Points on a hilly landscape, in no order, each with its height.
A ball rolls from a point to the lowest of its 3 nearest points, and stops where none of them is lower. Distance is the straight distance between rows; heights are no part of it.
k_738 h=1.12: [111 120  97 141 145 153 126 142 107 125 147 131  81 136 133 136 127]
k_66 h=1.83: [166  80 188  85  95 137 177  41 120  94 132  73 163  76 107  85 110]
k_312 h=0.79: [ 84 132  79 105 140  76 124 219 167 152 151 196 153 144 173 199 129]
k_347 h=8.19: [154  87 137  86 138 144 159  85 100  79 141  88 107  95 130  84 133]
k_411 h=4.39: [156 105 203 126  92 129 168  29 134 127 123  70 177 102  87  93  89]
k_660 h=2.76: [168  78 177  77 106 137 170  54 117  83 135  73 151  80 110  81 121]
k_384 h=4.93: [159 147 161 143 134 125 112 101 125 131 105 114 142 133 123  96 126]
k_702 h=2.83: [122 131 114 150 149 146 118 141 114 134 133 130  92 134 137 120 133]
k_693 h=4.15: [167 101 190 114 107 128 162  44 118 107 127  72 159  95  98  89 104]
k_126 h=1.85: [174 166 156 126 121  98 107 112 161 145  79 127 184 151 131 103 134]
k_476 h=3.73: [ 53 125  74 140 106 148 133 169  94 108 180 158  79 119 111 213 136]
k_446 h=2.19: [ 75 123  87 148 125 148 116 176 118 137 152 160  87 140 129 176 138]
k_110 h=5.07: [154 130 198 148  93 118 145  53 147 146 101  85 190 125  83  93 106]
k_459 h=4.45: [ 53 116  66 126  99 150 142 158  83  91 187 152  71 114 108 218 139]
k_333 h=5.44: [142 131 198 146  80 112 150  45 174 168  86  93 216 137  84  95 102]
k_293 h=4.49: [166 138 182 146 116 123 129  67 128 132 101  92 169 127  98  89 117]
k_991 h=1.54: [133  95 110 108 150 154 152 113 101  91 151 105  81 116 138 105 132]
k_72 h=4.99: [163 115 172 126 126 133 147  65 109 104 130  87 139 104 108  87 114]
k_907 h=4.35: [165 123 188 136 108 128 151  53 119 117 116  81 166 111  94  92 102]
k_98 h=1.86: [ 86 132  91 148 134 140 108 180 126 148 141 162  97 139 135 159 138]
k_410 h=3.00: [153 149 141 143 142 126 105 131 131 141 103 129 133 138 136 103 134]
k_108 h=2.54: [107 133 100 149 142 145 114 164 121 140 140 147  91 141 137 140 135]
k_577 h=0.65: [106 143  93 120 140 109 104 197 162 156 122 178 131 143 165 156 141]
k_442 h=2.41: [ 88 125  85 144 136 155 124 159 109 128 157 142  78 134 128 160 128]
k_625 h=3.60: [ 57 128  81 149 108 136 115 184 112 134 164 173  93 128 120 201 141]
k_853 h=3.45: [113 135 103 145 141 132 104 172 134 148 121 153 105 142 142 140 139]
k_762 h=0.36: [ 78 138  86 114 129  94 116 220 160 148 145 193 140 137 159 193 138]
k_54 h=3.04: [ 64 122  77 145 117 149 128 170 104 119 169 157  80 124 119 194 135]
k_252 h=0.75: [119 148  93 108 150  90 113 197 170 157 124 177 148 145 181 158 128]
k_511 h=3.20: [167  92 175  96 114 134 166  56 109  93 136  80 145  86 109  84 114]
k_921 h=0.66: [101 142  87 106 145  82 118 208 168 149 131 183 150 146 176 177 127]
k_742 h=0.53: [ 89 135  85 117 136  98 113 211 161 154 137 184 132 144 160 180 141]
k_956 h=1.32: [ 77 135  87 134 124 121 109 204 141 153 142 181 117 142 144 183 144]
k_433 h=6.97: [159 107 149 111 139 140 152  80  98  91 135  85 113 106 123  88 122]
k_830 h=7.54: [150 137 138 144 146 139 120 113 110 127 124 111 112 133 128 101 129]
k_633 h=1.42: [152 152 136 137 139 120 101 142 142 144 100 137 136 143 141 109 139]
k_323 h=3.33: [144 151 123 138 146 122  99 152 137 148 106 143 126 144 145 112 140]
k_469 h=5.27: [162 138 161 143 133 132 119  93 115 123 114 103 137 128 115  91 122]
k_147 h=4.68: [137 150 115 137 144 121  99 162 144 149 109 154 123 146 150 122 140]
k_553 h=2.64: [ 77 117  76 137 130 157 133 160 103 120 167 146  75 130 121 178 131]
k_53 h=0.81: [163 158 148 134 137 114 101 129 142 143  90 136 149 142 136 102 136]
k_565 h=6.20: [159 122 156 131 139 135 136  85 105 106 128  91 124 115 120  91 118]
k_583 h=4.94: [168 152 179 141 108 108 117  82 155 144  84 108 192 143 100  95 126]
k_999 h=1.53: [162 163 136 123 140 105 100 145 154 150  89 145 156 146 149 111 139]
k_142 h=1.01: [119 108 100 121 149 158 146 127  99 103 155 111  77 123 136 124 125]
k_415 h=8.59: [160  81 152  77 127 145 163  77 105  81 138  82 120  84 128  79 131]
k_409 h=5.37: [158 150 183 135  91  97 132  65 173 158  71 105 217 144  96 101 118]
k_343 h=7.23: [141 142 124 144 145 136 110 143 125 138 119 134 107 140 135 116 134]
k_239 h=0.86: [ 62 132  84 126 115 104 112 214 146 146 150 194 128 134 142 201 145]
k_60 h=1.41: [168 161 150 127 131 102 105 126 155 145  81 133 168 145 137 105 137]
k_50 h=0.69: [124 116 110 133 152 151 136 128 104 113 145 116  84 125 134 119 128]
k_529 h=1.23: [107 109  88 127 146 159 143 140 102 103 158 119  71 125 132 139 128]
k_578 h=4.63: [166 151 171 144 120 118 114  91 135 135  91 108 162 135 113  92 125]
k_437 h=5.62: [145 155 114 120 145 100 102 174 160 150 106 162 147 147 168 133 139]
k_36 h=3.42: [ 79 104  72 125 132 159 146 148  97 103 171 133  70 128 125 174 125]
k_557 h=2.13: [107  93  82 105 149 165 156 131  99  93 169 115  67 123 134 142 128]
k_934 h=4.73: [160 146 187 144 103 113 127  65 150 144  89  98 190 137  94  93 118]

Where does a ball stop that starts at each point below?
k_476 | k_50
k_459 | k_50
k_907 | k_66

Call two points neighbours if one is among the 3 nearest of the other. Go from one point of each pair to the other, from neighbour to neighbour, staying as low as possible. Name the highest point that can't be avoided.
k_50 and k_53 | k_147
k_50 and k_66 | k_384
k_98 and k_50 | k_442

Two balls start at each pair of points below. Name the first point that both come to, or write -.
k_323 and k_384 | k_53
k_343 and k_529 | k_50
k_921 and k_36 | -
